Points on a hilly landscape, in no order, each with its height.
From any point a ball rolls to the lowest of the 3 points nearest to it. It stops when none of these is lower. Distance is the straight distance between rows; heights are no part of it.
bos: [148 126 140 134 111 138 218  93 168 121 164 134 121 173 133  88 117 137
 106 183 189 119 127  90 138 128 103 105 138 108 139 126  29  75 139 198
 156  82 142 177  52 101 118 119 188 132  72]  (h 491)
zitos: [116 205 100 165 111 108 140 128  65 112 125 194 112 140 136 188 128 111
 163  91 112 122  90 184  79 119 164 149 133 129  92 110 116  82 120  96
 124 205 159 124  99 116 139 127  88 123 148]  (h 788)
pir: [103 139 106 130 136 124 119 140 108 145 100 170  72 154 125 150 110 120
 155 113 130 165 128 110  94 126 138 149 122 131 110 113 186 142 110 113
 126 162 100 117 136 129 130 159  85 131 158]  (h 759)
ked: [149 124 152 141 190 154 107 143  89 127 220  92 185  88 161 135 158 140
 120  92 103  40 124 126 104 190 115 115 159  75 180 172  73 146 144 115
  81  94  71 132 179 125 161 142 175  95 131]  (h 343)
demog: [129 190 102 149 105 147 107 144  84 133 135 210 106 116 141 162 132 140
 148 110 141 116  68 148  94 138 151 156 136 127  80  94 156 113 117 110
 137 206 120 121 100 126 143 123 110 146 148]  (h 865)
dedi: [141 120 139 101 106 185 119 131 102 170 138 161 136  92 123 115 125 190
 134 153 145 106  92 106 112 120  84 153 134 139 122  99 162 159 152 115
 150 134 117 119 118 122 148 118 156 169 115]  (h 401)
Sil: [112 202 100 160 111 120 125 138  80 120 120 207  99 138 138 183 128 116
 157 104 126 133  88 159  79 129 161 147 139 126  86 103 142  98 110 105
 131 202 135 113 103 129 142 133  88 128 154]  (h 826)
Pora: [112 146 146 166 141  97 100 145 149 112  79 113 166 136 111 229 135  74
 159  77  91 156 158 226 144 111 189 149 128 107 109 116  93  80 144 131
 155 151 213 105 135 121 115 141  73 104  95]  (h 188)
rim: [150  83 150  99 117 129 182  76 135 156 125 135  84 131 106 112  97 184
 113 153 163 116 120  98 144  94  84 104 142 151 153 130  93 146 150 135
 164 110 132 162  88  97 126 156 152 160 110]  (h 335)
Sevi: [174 141 121 113 123 183  95 147  79 142 202 113 200  82 142 117 165 171
 126 137 121  60 115 126 125 153  94 144 152 111 149 135 122 163 156 122
 112  95 118  87 141 144 153  99 186 117 106]  (h 619)
laf: [ 99 121  99 148 148 104 100 142 155 101  89 123  98 154 123 148 115  78
 148 105 125 177 166 129 114 138 158 140 113 128 117 137 179 129  98 120
 105 130 121 123 153 153 114 152  73  99 162]  (h 586)
sazi: [ 94 135 116 165 148 111  89 155 180  97  81 112 134 156 120 183 128  67
 136 105 126 170 163 169 121 135 177 141 128 113 118 125 151 100 105 115
 114 134 156 113 158 166 115 143  63  87 130]  (h 877)
supi: [107 192 104 170 125 112 129 143  95 117 107 187 110 160 131 194 125  97
 163  98 115 150 125 164  76 124 165 153 132 120 101 111 147  94 115 111
 126 179 152 106 120 133 139 150  76 109 145]  (h 723)
Nalu: [ 69 109 137 123 147  90  86 162 197  93 102  55 157 127 120  93 144  64
  66 103 108 174  96 166 195 131 170  93 110 113 130 117 141 137 129  95
 108 131 125 162 178 141  90  63 116 126 163]  (h 834)
ped: [159 129 154 106 111 171 137 138  89 137 184 107 201  93 139  86 152 158
 108 170 109  60 131 106 111 143  76 120 140 129 157 144 100 145 153 126
 117  90 118  93 153 133 162 104 196 121  95]  (h 404)
mol: [151 121 134  98  97 188 117 130 104 164 147 147 156  91 116 105 129 187
 124 162 138  90 101 108 121 125  84 149 144 140 126 108 154 152 160 126
 146 127 125 111 120 124 149 113 161 159 104]  (h 364)
zinib: [116 136 118 127 135 143 122 130 104 155 110 185  71 133 124 139 112 145
 150 117 148 160 116 107 107 122 122 151 124 135 110 111 189 152 112 110
 133 162  93 122 127 121 139 164  97 144 153]  (h 840)
sekin: [ 99 153 144 173 143 108  91 151 177 107  80 112 155 141 117 212 137  65
 144  91 110 162 159 210 136 121 182 146 136 105 118 114 118  89 126 127
 137 146 193 106 149 154 111 142  66  93 110]  (h 279)
Muve: [150 103 155  92 102 172 152 110 119 168 133 140 138 103 116  99 108 191
 117 174 139  96 115  93 121 112  78 133 137 151 141 122 125 149 159 127
 151 115 136 126 120 110 146 122 170 167 100]  (h 59)
Zivuv: [179 152 104 117 111 189  78 156  83 143 182 144 183  74 137 123 162 184
 138 135 139  68  89 131 123 149 114 157 142 116 117 110 146 156 145 128
 128 123 131  95 110 149 149  91 176 140 110]  (h 618)
sovo: [108 149 155 169 143 104  85 147 167 115  79 104 168 133 109 220 141  67
 144  78 103 161 156 222 155 117 186 140 133  97 119 111 104  85 139 130
 154 149 201 110 146 137 109 142  75  97  87]  (h 257)
rop: [ 78 127 142 154 154 101  69 162 206  94  88  69 162 131 124 148 140  58
  95  97 125 171 131 181 173 131 178 127 127 104 123 124 146 119 118 107
 115 131 153 139 165 170 103 110  87  99 134]  (h 817)
falib: [128 107 131 101 135 141 136 117 106 171 110 170  76 128 114 127 100 169
 141 133 142 144 118  95 122 108 102 141 126 145 124 115 172 167 130 117
 153 144  99 135 121 107 136 163 117 159 146]  (h 621)
Dife: [103  83 103 124 142  77 103 125 182  89  94  56 133 133 128  85 136  86
 104  97 102 166 148 136 183 142 177 102  90 144 117 136 164 144 100 135
  91 111 123 157 160 133  84  84 103 131 179]  (h 754)
Tive: [146 123 172 132 151 148 144 131  81 114 206 100 194  93 177  98 159 127
 106 137  82  44 139 112 103 172  93  94 144 108 169 175  64 138 133 133
 102  91  68 121 185 113 162 121 190 104 116]  (h 331)
tope: [153 186  94 136 101 160  88 139  85 129 150 201 131  91 146 148 138 162
 143 114 159  87  55 152 107 147 145 159 138 125  74  99 152 125 126 119
 133 197 128 115  87 135 144 100 136 153 133]  (h 680)
simo: [186 158 102 115 125 180  72 157  80 140 202 125 192  76 136 127 179 173
 140 123 145  56  97 138 126 160 122 150 143 104 135 127 127 158 150 133
 110 108 130  88 117 156 146  98 184 128 109]  (h 748)
Tunad: [145 150 143 137 117 134 212 115 154 119 167 134 131 184 152  65 131 120
 112 188 183 121 134  84 136 136 120 119 116  85 138 138  28  69 124 213
 141  80 127 169  52 106 124 110 198 128  73]  (h 666)
sakef: [132  95 115 104 151 102 139 110 115 146 108 140  56 137 115 124 102 152
 144 117 135 165 144  93 139 111 120 131 119 149 128 134 181 170 111 121
 133 129 100 145 128 113 112 170  95 148 164]  (h 752)
kipu: [103  88  98 127 149  91  99 132 175  95  88  74 107 138 121 105 122  82
 133  99 113 173 169 123 157 141 168 124 101 135 113 147 177 145  92 131
  96 116 119 144 163 148 100 123  92 115 176]  (h 669)
mam: [144  81 131 105 138 106 155  83 120 159 115 136  55 136 107 123 101 175
 136 127 132 148 134  95 151  95  99 115 127 149 143 138 143 162 132 132
 148 123 109 149 106 101 116 173 123 159 146]  (h 864)
bizen: [145  90 137 128 114 101 189  58 156 138 163 128  65 146 110 123 108 178
 113 145 172 134 111 101 175 104  98  80 154 137 161 125  67 113 135 161
 163  94 142 185  62  97 108 168 147 143 117]  (h 679)
razi: [136  81 112 111 148  83 146  88 121 145 108 121  55 138 115 119 107 150
 146 111 128 161 154  93 149 105 119 116 114 153 144 141 164 165 105 135
 133 116 106 143 117 118 109 171  99 146 167]  (h 768)
Bod: [105 132 105 135 141 117 115 144 122 134  94 160  72 156 121 152 117 108
 153 109 130 172 143 107 101 130 141 143 118 131 107 130 186 144 105 116
 120 150 103 119 140 133 131 160  76 116 161]  (h 682)
vore: [154 141 150 121 108 138 216 101 154 125 154 127 141 158 147  65 126 132
 107 192 164 110 133  80 116 130 101 106 125 117 144 149  28  76 131 190
 138  88 130 145  70 106 135 114 197 130  65]  (h 417)
midu: [112 115 101 128 155 105 118 136 131 126  96 135  68 155 122 140 109 108
 157 109 132 178 160 105 113 132 144 143 111 137 114 135 189 155  96 119
 112 135  99 126 146 141 117 160  73 120 167]  (h 724)
madas: [116 174 113 172 127  95 137 127 106 101  97 136 147 161 115 221 127  84
 186  80  77 147 151 205 100 114 179 158 126 121 109 116  92  66 147 117
 137 169 209 105 115 105 125 139  74 103 122]  (h 118)
rabo: [ 95 145 157 166 150 101  72 157 186 112  85  85 164 128 111 204 143  56
 118  84 116 166 136 213 177 115 188 135 141  99 126 114 118  95 126 115
 147 148 181 118 157 154 111 143  86  93 103]  (h 582)
Sazul: [153  77 129 119 133  78 173  61 124 140 146 117  49 143 111 126 114 177
 123 126 137 145 139 101 180  97 108  85 136 154 166 133 107 133 119 148
 148 101 123 176  82  96 107 178 128 146 147]  (h 767)
Mabut: [115 169 109 139 116 134 115 143  93 143 117 208  88 131 131 162 124 139
 150 116 141 142  95 122  89 131 137 156 137 128  95  98 183 130 116 109
 141 185 100 113 116 125 141 143  99 142 149]  (h 912)
nibeb: [150  99 153  93  98 155 186  91 139 152 134 135 127 117 117  91 105 178
 107 183 153 101 126  93 127 101  76 118 144 154 156 132  86 128 161 137
 159 105 144 137 103 109 137 127 176 157  82]  (h 292)
tizi: [148  82 127 107 147  89 158  77 121 152 115 124  55 136 115 117 108 169
 139 117 136 148 149 102 162  95 112 105 120 155 149 138 144 160 116 134
 142 117 108 154 104 104 108 172 105 157 162]  (h 818)
Bomaz: [ 95 157 108 171 139 115 104 150 140 103  86 144 118 160 118 201 125  73
 156  93 116 166 164 168  90 134 177 149 129 116 113 114 148  94 113 116
 117 150 165 107 144 158 119 153  65  91 135]  (h 407)
sadu: [ 79  95 127 122 141  93  92 147 201  89  96  58 152 129 125  86 142  67
  81 108 108 168 121 157 185 142 174  97  99 123 117 122 153 132 118 112
 101 129 125 155 174 140  91  67 110 128 172]  (h 867)
Naf: [141  69  92 120 146  56 137  86 130 123 113  92  70 136 128 106 123 135
 141  98 108 170 178 110 185 112 147 101 102 161 140 146 160 152  94 143
 109  98 113 149 118 115  88 153 103 141 187]  (h 709)
zira: [131 146 122 121 111 171 102 143  94 162 129 191 107 108 126 140 124 166
 141 133 147 120  79 115 102 133 114 158 133 137 101  95 182 147 133 113
 143 168 105 123 111 122 145 127 129 155 138]  (h 874)
rulad: [152 132 172 118 135 146 158 130  81 119 191 101 190  97 172  78 155 131
 104 157  89  45 140 105 105 154  89 101 134 118 161 175  49 124 129 140
 106  92  81 113 174 117 155 114 191 109 103]  (h 395)
mobod: [114 162 126 171 134 101 111 137 135 103  89 122 153 154 113 228 133  72
 167  83  89 153 160 211 115 117 181 155 128 112 108 118 104  79 141 125
 144 155 206 103 128 127 119 143  65  97 110]  (h 160)
Tureg: [156 147 174 113 121 139 186 116 104 117 175 113 176 125 175  57 145 119
 102 183 110  71 143  93 105 138  95  95 121 139 148 173  34 101 128 169
 120  96  93 114 138 112 157 113 206 119  79]  (h 561)
ridib: [157 155 108 122  97 183  82 148  91 147 155 174 152  82 133 136 148 189
 137 129 155  82  76 133 116 148 117 166 137 122 100 100 165 152 137 129
 136 151 122 103 102 138 143  97 159 157 115]  (h 511)
bira: [148 104 162 105 103 147 194  82 153 146 139 130 115 129 116  94 104 168
 104 182 161 101 123  92 128 102  79 107 140 149 154 136  66 112 154 148
 155  97 148 154  84 101 137 137 175 154  78]  (h 315)
batin: [102  97 105 137 153  93  94 140 180  93  84  80 115 142 117 120 120  74
 124  99 124 175 166 135 150 145 166 132 105 128 111 148 176 141  92 128
  96 119 126 141 168 159 100 124  82 108 171]  (h 640)
Murug: [103 172 109 168 129 112 113 148 129 105  98 163 113 161 123 204 124  81
 167  99 111 162 152 163  81 131 173 152 128 126 104 115 150  91 111 114
 122 161 156 104 136 141 125 154  65  94 138]  (h 318)
Gusi: [155 128 159 124 153 153 131 141  80 126 210  97 192  92 167 109 163 134
 113 128  86  45 132 113 103 169  92 104 147 101 174 165  76 140 140 124
  92  90  79 114 179 125 156 121 187  95 117]  (h 304)
Nufad: [ 89 132 144 158 148 109  73 164 200  99  84  86 159 137 113 179 131  54
 118  96 129 173 140 189 156 125 186 135 128 105 125 121 138 102 113 112
 124 130 164 125 160 167 109 128  82  92 122]  (h 821)
rusu: [101 168 101 161 129 123 121 148 110 125 102 184  92 160 129 179 125  96
 167 100 120 159 138 140  78 133 153 149 136 122 101 114 163 109 108 112
 116 176 128 108 131 139 130 156  75 112 147]  (h 617)
nim: [ 69 115 139 131 145  96  74 165 208  93  97  56 165 134 118 108 146  59
  71 103 116 171 100 173 189 124 163 100 113 111 124 114 145 132 129  89
 109 135 132 155 175 156  94  87 110 110 156]  (h 816)
debud: [ 76 131 158 146 151 102  67 173 201  99  93  63 167 127 122 136 145  51
  84  94 117 173 110 185 192 112 176 110 131 101 126 117 141 129 127  94
 118 134 151 138 165 166 106  99 105 106 134]  (h 835)
gami: [104 178 114 180 130 105 122 143 124 104  96 147 132 164 121 213 133  73
 169  95 101 157 156 187  92 127 177 156 127 117 108 122 121  78 124 119
 120 160 184 104 129 133 128 148  70  92 125]  (h 237)
lidaf: [159 136 153 114 125 166 133 142  80 127 194  99 197  88 151  90 162 153
 116 153  98  53 135 114 108 151  78 117 139 119 161 152  91 148 143 124
 105  88 101  99 166 131 156 108 196 113 106]  (h 330)
vofi: [152 153 168 117 119 133 204 116 126 122 169 122 161 149 170  47 136 116
 102 189 140  88 144  84 117 135 106 101 111 128 137 161  27  78 129 185
 127  94 108 130  99 113 145 115 202 122  64]  (h 473)
fideb: [ 87 128 127 165 147 113  79 157 196  90  81  88 138 148 121 171 134  59
 123  99 126 170 152 177 143 131 176 145 124 107 117 128 152 109 110 115
 117 130 153 124 164 168 112 133  78  88 134]  (h 852)
lef: [152 127 157 103  99 150 195 102 129 138 149 126 157 124 140  70 120 152
 101 195 137  88 138  90 114 119  80 111 126 145 149 153  50 106 151 166
 137  90 137 123 107 110 145 111 196 139  70]  (h 380)
debeg: [120 122 121 111 129 145 123 128 104 162 110 177  73 129 123 135 104 154
 146 130 142 149 114  99 111 120 114 150 129 140 114 113 189 164 127 117
 143 157  85 124 123 118 137 158 104 150 155]  (h 740)
Buke: [153  81 136 127 122  91 183  58 143 134 156 124  46 150 116 139 116 180
 117 133 152 138 119 108 183 101  98  79 147 144 168 132  79 129 127 151
 161  99 136 184  66  99 108 171 142 151 135]  (h 661)
rudo: [139  87 144  95 125 138 154  94 120 172 116 149  75 127 107 113  97 181
 131 141 145 132 120  96 131  95  89 125 137 152 138 126 141 163 143 118
 159 132 110 142 108 107 134 161 127 168 128]  (h 597)
pipur: [ 64 136 157 131 149  84  84 188 181 108 110  68 164 133 123 103 153  52
  59 107 110 174  71 171 205  88 157  90 121 102 139  93 126 145 158  74
 110 141 140 140 159 154  97  71 128 118 153]  (h 868)
gur: [158 145 119 111 102 196  99 145  92 155 163 146 178  77 132 115 150 191
 137 151 145  79  93 119 120 146  92 157 141 125 122 109 154 149 155 124
 133 128 128 100 121 136 153  98 172 150 107]  (h 474)
zunat: [153 152 148 127 112 136 213 113 146 122 162 138 142 170 151  66 128 124
 109 192 178 114 133  83 127 130 115 113 117 108 142 150  26  72 131 204
 137  90 129 153  64 109 132 113 199 120  67]  (h 509)
sazo: [114 177 107 151 112 136 116 145  87 132 117 207  91 140 136 170 118 125
 151 106 139 143  92 135  87 131 147 153 133 120  95 106 165 113 113 110
 130 191 108 117 110 130 141 141  90 136 151]  (h 873)
sibop: [ 95 126 104 147 150 103  98 152 158 104  85 116 101 152 124 152 117  75
 147 107 126 177 168 136 115 137 164 141 115 117 115 137 182 128  98 125
 104 127 126 125 155 160 114 146  73  98 156]  (h 583)
Zisib: [146 103 146 119 105 139 206  72 161 138 142 134 104 151 119  99 104 160
  98 174 168 115 114  94 140 108  91 101 146 137 149 133  47 101 150 164
 161  92 150 170  69 106 121 140 177 144  87]  (h 340)
lam: [127 139 127 118 119 161 114 134  97 165 120 192  98 118 122 139 112 166
 140 132 142 130  95 101 106 124 113 155 131 137 108 100 187 155 129 114
 150 167  99 125 118 117 146 144 122 162 135]  (h 846)
Mir: [118 105 105 122 151 104 124 121 118 142  98 142  62 143 122 129 106 128
 157 116 131 167 152  98 125 112 131 137 112 140 122 137 185 163 104 118
 125 137  95 124 135 127 123 170  85 130 165]  (h 739)
mem: [ 89 143 159 162 154 108  66 166 198 109  87  84 168 128 121 183 144  54
 109  92 122 169 135 206 181 115 185 128 134 100 126 112 126 105 123 108
 138 139 169 120 155 169 106 132  85  96 112]  (h 744)
Kasur: [123 112 120 115 142 125 128 125 103 156 104 161  61 137 115 130 103 150
 154 120 138 159 131  96 118 116 116 142 122 142 118 127 185 159 116 117
 137 147  87 130 129 119 129 170  94 144 151]  (h 774)
lofog: [144 128 157 138 172 154 116 149  82 127 220  95 189  95 165 121 159 135
 117 112  96  42 127 118 103 180 102 113 151  84 181 173  67 147 139 116
  91  90  70 128 182 121 160 127 178  93 124]  (h 323)
vesez: [121  86  92 122 152  73 114 120 154 107  92  85  91 143 122 107 118 103
 135  99 114 173 173 119 156 135 153 119  91 143 121 151 183 157  96 137
 103 109 115 146 153 137 101 129  89 116 178]  (h 638)
Sivep: [172 147 117 123 156 167  86 160  74 136 215  89 197  79 140 130 175 156
 132 111 119  51 119 138 117 174 104 128 157  81 175 150 100 158 151 120
  95  90 100  96 145 150 157 115 183 109 115]  (h 187)
tuga: [ 86  99 116 137 151  94  83 147 198  87  86  69 138 139 121 120 126  69
 105 106 115 175 149 156 158 141 175 119 105 122 125 137 163 137 102 118
  95 125 134 146 170 163  96 105  89 104 168]  (h 762)
gafi: [150  80 141 115 124  99 182  60 139 146 141 125  57 137 108 123 104 186
 114 138 159 135 129 102 170  98  94  91 144 144 163 133  86 129 136 142
 161 103 136 174  79  93 110 169 140 153 131]  (h 541)
Tenun: [ 72 100 128 127 139  89  90 150 195  85  98  54 156 129 124  83 143  72
  72 104 103 170 106 157 195 135 167  86  99 125 123 121 140 135 130 111
 100 137 121 161 171 131  84  56 115 133 168]  (h 862)
vaben: [154 110 151  93 100 168 164 108 121 156 142 133 157 108 120  89 117 172
 109 179 135  89 123  92 116 118  69 122 136 145 149 133  98 138 161 133
 149 102 137 120 124 110 147 114 177 151  84]  (h 212)
fifu: [138 111 141 103 110 172 131 125 110 173 122 170 110 110 118 118 111 185
 135 143 141 119  97  99 118 111  94 146 128 144 119 104 169 162 147 118
 154 142 109 130 119 113 146 136 139 163 122]  (h 563)
bula: [155 122 161 103 101 163 171 116 111 145 159 117 178 105 133  78 131 158
 106 185 121  75 133  99 110 123  71 117 133 147 152 150  78 124 152 141
 136  87 130 107 138 119 159 106 192 131  87]  (h 539)
Mub: [ 99 148 105 150 143 115 113 152 128 118  91 156  90 163 121 169 118  87
 157 106 128 173 149 124  92 135 156 153 125 125 112 127 177 122 100 113
 110 151 120 110 140 146 122 161  70 107 149]  (h 580)
rov: [ 96 140 104 158 146 111 103 147 151 104  92 133 106 160 120 170 120  75
 155 101 127 174 165 142 103 137 166 147 122 115 114 127 168 117 100 121
 113 138 137 115 154 158 124 157  73  92 149]  (h 548)
kerub: [124 166 119 132 113 155 107 142  89 154 132 204 101 117 136 146 123 155
 145 122 149 123  77 119  96 134 133 160 137 127  93  96 176 134 122 118
 144 184 101 119 107 127 150 126 116 152 145]  (h 889)
Suf: [163 126 138 102 102 185 125 141  94 151 168 123 191  89 130  97 147 177
 121 166 120  73 124 112 113 139  76 134 142 135 148 130 124 148 164 126
 124  96 125  96 136 136 156  98 183 138  97]  (h 454)
daka: [144 113 143 124 107 132 205  83 167 128 151 130 112 159 126  96 109 152
  99 185 184 116 121  95 137 125  96  97 150 125 148 133  38  83 150 181
 155  86 152 172  61 101 120 130 179 132  78]  (h 376)
tamot: [107 160 106 143 138 131 117 143 109 140 107 187  78 149 124 166 111 119
 156 113 134 160 116 115  92 128 140 149 126 128 102 112 184 138 105 111
 130 174  98 114 123 127 140 156  83 127 153]  (h 858)
Fose: [153 131 162 103 110 154 168 133  95 126 179 104 186 102 152  73 143 135
 105 176 103  60 142  99 104 139  82 102 133 132 157 164  58 122 136 139
 116  92 106 103 156 121 162 103 201 120  93]  (h 497)
vozal: [130  90  97 113 151  76 122 107 135 119  99 109  65 148 123 113 114 119
 149 103 124 170 168 101 154 118 140 119 105 155 128 148 180 165  93 134
 108 113 104 141 143 122 105 155  90 128 178]  (h 664)
Muv: [151 135 166 102 107 150 196 115 112 124 172 115 174 115 158  64 134 135
  98 190 124  73 141  91 106 132  85 100 123 143 153 165  45 108 138 157
 127  88 117 116 127 116 154 104 197 118  71]  (h 453)
Kiku: [109 103 100 136 153  91 110 134 151 108  92 108  93 152 122 124 116  85
 146 105 126 176 169 117 130 135 156 133  99 141 118 137 184 154  89 124
 103 120 113 133 158 153 108 148  80 110 174]  (h 609)
Fel: [161 135 136 124 141 165 109 153  74 127 212  90 204  86 147 112 165 157
 123 130 103  50 126 128 117 167  90 125 152  96 173 157  99 156 146 118
  98  83  97  94 158 141 155 117 186 104 116]  (h 256)
Mup: [103  87 106 124 152  89  91 140 184  89  84  62 125 136 127 107 127  76
 114 103 109 173 158 140 164 140 170 113  94 138 111 141 169 133 100 129
  97 119 129 151 168 148  95  98  92 119 175]  (h 715)
Gilil: [108 198 102 171 116 102 138 139  95 109 113 179 111 157 134 202 123  89
 169  97 109 147 133 171  75 120 165 151 132 127 101 116 123  76 120 105
 126 180 168 107 121 126 133 146  74 100 141]  (h 742)
katom: [112  85 100 123 145  76 109 118 180  92  92  63 125 140 129  88 134  90
 113  97 106 167 164 129 172 143 172 112  88 139 116 146 164 143  93 138
 100 110 120 154 157 131  90 101  93 128 183]  (h 730)
Vogeb: [154 133 131 100 100 187 103 137  97 159 151 153 159  81 124 117 134 192
 128 159 143  87  93 114 116 133  87 152 136 134 120 102 162 153 153 125
 144 132 123 110 123 128 153 101 161 156 107]  (h 414)
rufum: [125  78  93 123 145  67 113 113 168  92  96  64 113 133 131  89 132 101
 119 103 101 166 171 123 178 135 171 100  87 149 122 143 167 144  96 142
  96 109 123 154 148 126  83  99  95 134 186]  (h 699)
Loru: [152 135 180 113 120 138 177 121  98 114 181 111 181 119 174  59 150 118
 106 173 101  63 142  95 105 141  99  92 119 135 150 172  42 108 124 158
 119  99  89 118 149 115 156 107 195 114  83]  (h 630)
fipur: [145 172 104 135  98 171  91 148  89 142 141 200 128  93 141 147 136 171
 140 120 153  94  59 136 106 142 133 159 138 120  86  86 167 130 124 122
 137 182 121 118  96 131 140 104 139 159 136]  (h 681)
Mur: [144  92 151  92 111 154 166  92 131 172 125 145 109 113 112 102 100 186
 118 164 147 112 116  96 129 101  76 124 142 154 144 123 120 148 159 121
 162 119 129 141 108 103 136 142 157 164 102]  (h 226)
bom: [114 195  99 176 119 101 147 133  85 103 112 175 127 160 125 206 123  93
 173  87  99 139 135 186  80 123 171 152 135 124 100 110 110  74 125 103
 124 182 177 108 108 113 127 137  76 104 143]  (h 753)
vap: [169 130 128 105 107 189 105 137  92 149 177 122 199  88 127 107 152 175
 125 163 124  68 115 114 114 142  79 139 145 127 144 120 128 153 157 122
 127 101 124  97 140 138 158  96 191 138 102]  (h 514)
tur: [151  73 110 115 139  67 158  72 120 137 134 108  58 143 118 117 120 165
 133 112 121 160 160 106 184 100 125  93 120 156 157 142 136 148 107 138
 132  98 114 159  99 111  95 173 109 140 167]  (h 933)
siz: [152 150 118 114 104 186  86 143  93 156 153 170 152  86 131 122 139 184
 139 138 148  88  81 118 114 140 103 161 139 123 108  96 164 150 146 124
 144 148 124 108 109 135 152 100 162 159 116]  (h 466)
biti: [157 128 158 104 105 144 207 103 137 130 146 127 145 133 136  68 122 142
  99 196 153  92 134  87 116 120  87 102 126 138 151 146  38  94 147 169
 141  93 131 138  97 107 140 114 196 135  72]  (h 357)
dabab: [167 137 125 111 108 185  91 154  87 146 181 124 192  79 130 114 156 180
 133 150 131  71 108 123 124 144  96 151 144 116 135 125 142 156 159 125
 127 108 124  92 126 145 154  94 189 140 105]  (h 573)
motin: [175 175  90 127  99 173  77 143  89 133 160 180 160  77 149 141 152 179
 142 123 153  74  62 149 118 152 137 159 140 113  84  99 149 140 130 124
 133 168 131 116  89 147 140  90 152 152 119]  (h 603)
Vutig: [154 115 146  94 100 186 140 127 104 161 158 130 171  94 127  96 130 183
 118 168 126  77 121 101 113 128  71 133 139 141 142 124 127 145 165 126
 138 102 130 104 135 123 157 108 183 148  95]  (h 358)
Rerov: [130  79  91 117 150  67 119 107 151 103  98  73  97 138 127  97 128 106
 132 102 109 171 175 118 179 133 158 111  92 156 119 153 167 150  87 146
  98 104 116 153 144 123  85 121  92 131 188]  (h 667)
fuv: [132  97 141  93 127 142 143 103 109 178 114 158  76 126 109 115  99 175
 136 142 143 140 117  94 126 106  89 137 128 145 132 126 160 164 135 116
 156 137 111 133 121 104 135 158 128 165 137]  (h 557)
nesuv: [146  97 139 138 113 119 197  70 163 131 165 129  77 156 118 123 108 162
 104 154 181 127 112 102 170 111  97  88 157 124 156 125  51  99 140 171
 167  98 149 191  61 102 106 156 161 137 104]  (h 746)
Rere: [148 117 152 114 106 138 205  91 152 136 148 133 131 143 131  80 109 151
 100 186 168  99 126  89 126 114  87 106 140 133 142 141  43  95 148 168
 151  93 147 151  86 107 133 124 184 143  67]  (h 336)
Nas: [ 92 152 107 158 138 109 103 159 147 103  93 142 110 159 121 191 126  74
 152 101 119 170 161 151  90 135 171 148 124 116 108 128 162 102 103 116
 115 147 149 107 148 154 125 152  66  92 146]  (h 486)
vin: [ 90 111 110 143 152 102  87 152 181  99  87  85 119 146 121 137 125  67
 126 101 124 175 161 145 134 143 169 138 112 120 109 138 173 130  95 123
 103 124 133 134 164 165 111 129  80 100 159]  (h 612)
desu: [101 159 126 177 137 103 100 143 150 105  83 125 145 153 115 220 133  69
 159  90 107 159 165 197 116 122 182 149 133 111 111 120 117  78 119 123
 132 146 187 102 139 143 117 147  67  92 110]  (h 193)
vuzi: [ 59 125 148 123 142  85  97 177 183 103 112  60 164 137 123  88 158  61
  56 102 105 178  77 162 201 107 159  77 112 107 136  96 129 141 154  83
 104 139 131 154 169 140  91  59 131 126 165]  (h 857)
sak: [149 110 151  92 102 185 142 126 107 163 145 140 156  99 120  97 122 185
 121 171 139  92 112 100 116 121  72 141 135 142 141 116 134 153 159 119
 141 116 126 114 125 121 152 107 171 157  95]  (h 243)
sedis: [ 96 165 100 160 137 114 118 150 127 115  98 160  97 161 120 189 120  84
 163 108 121 169 151 143  88 133 165 151 133 121 108 121 162 101 103 113
 117 159 135 109 137 145 126 155  67  96 143]  (h 451)
Mabuk: [142 109 143  99 107 175 138 116 116 169 131 148 129 102 112 108 115 192
 122 166 143 105 105 103 113 115  77 138 138 149 135 116 151 155 158 121
 155 123 128 125 115 114 148 127 163 165 103]  (h 250)
Verus: [120 164 116 161 129  85 132 115  94 104  95 122 160 149 109 223 129  87
 188  78  64 149 150 219 109 110 177 162 120 117  99 119  77  77 160 122
 150 170 221 112 112  81 124 129  76 104 108]  (h 239)
Pavi: [ 75 101 135 136 148 106  76 153 206  88  87  63 155 131 117 117 138  60
  95 101 118 170 130 167 170 135 173 119 115 117 122 129 151 130 111 108
 104 122 139 151 171 165 103  97  99 103 159]  (h 792)
gisu: [155 124 154 103 103 176 147 131  97 143 168 110 184 100 137  83 130 162
 109 178 112  68 133 104 113 135  67 116 134 144 153 139  94 138 154 134
 127  96 125 101 146 129 153 100 190 129  85]  (h 479)
res: [149 134 161 110 105 140 204 109 121 128 157 123 161 128 151  64 128 135
 101 198 136  84 137  89 116 128  88  98 126 144 147 165  38  94 137 167
 132  96 125 124 116 111 147 112 202 126  69]  (h 396)
nug: [139 101 144  95 114 163 143 109 113 174 116 155  99 106 109 110 103 188
 129 155 145 116 106 100 122 108  84 139 135 150 132 111 158 159 150 117
 158 135 114 136 117 109 141 139 143 172 122]  (h 440)
rikan: [132  95 131 100 140 130 142 101 110 170 113 153  64 129 113 118  97 175
 138 136 143 145 122  98 127 107 106 135 130 153 134 127 162 169 132 118
 153 136 100 144 120 108 130 171 119 164 143]  (h 594)
kebig: [128 202  95 156 100 126 120 136  70 118 136 210 111 116 149 164 126 131
 146 101 135 112  65 172  89 136 155 153 134 126  80 100 130 102 111 107
 134 213 130 129  93 121 146 113 101 136 152]  (h 837)
Vis: [142  75  90 120 142  57 119  96 151 103 112  69  99 137 131  90 130 120
 130  97  98 167 178 119 191 134 164  93  84 166 132 148 160 142  96 155
  98 104 126 158 129 122  77 119 103 145 186]  (h 700)

Where does a ball stop that starts at each point below?
sazo | Murug
gisu | Sivep
zira | Muve
pipur | Murug
rabo | madas
tope | Muve
gami | madas
sekin | madas
razi | Murug
lam | fuv
Nalu | Murug
Suf | Muve

Write out the way that a ball takes from each point below.
gur | Vogeb mol sak Muve
bira | nibeb vaben Muve
rudo | nug Mabuk Muve
Tenun | nim Pavi tuga batin vin sibop rov Nas Bomaz Murug
kerub | lam debeg falib fuv
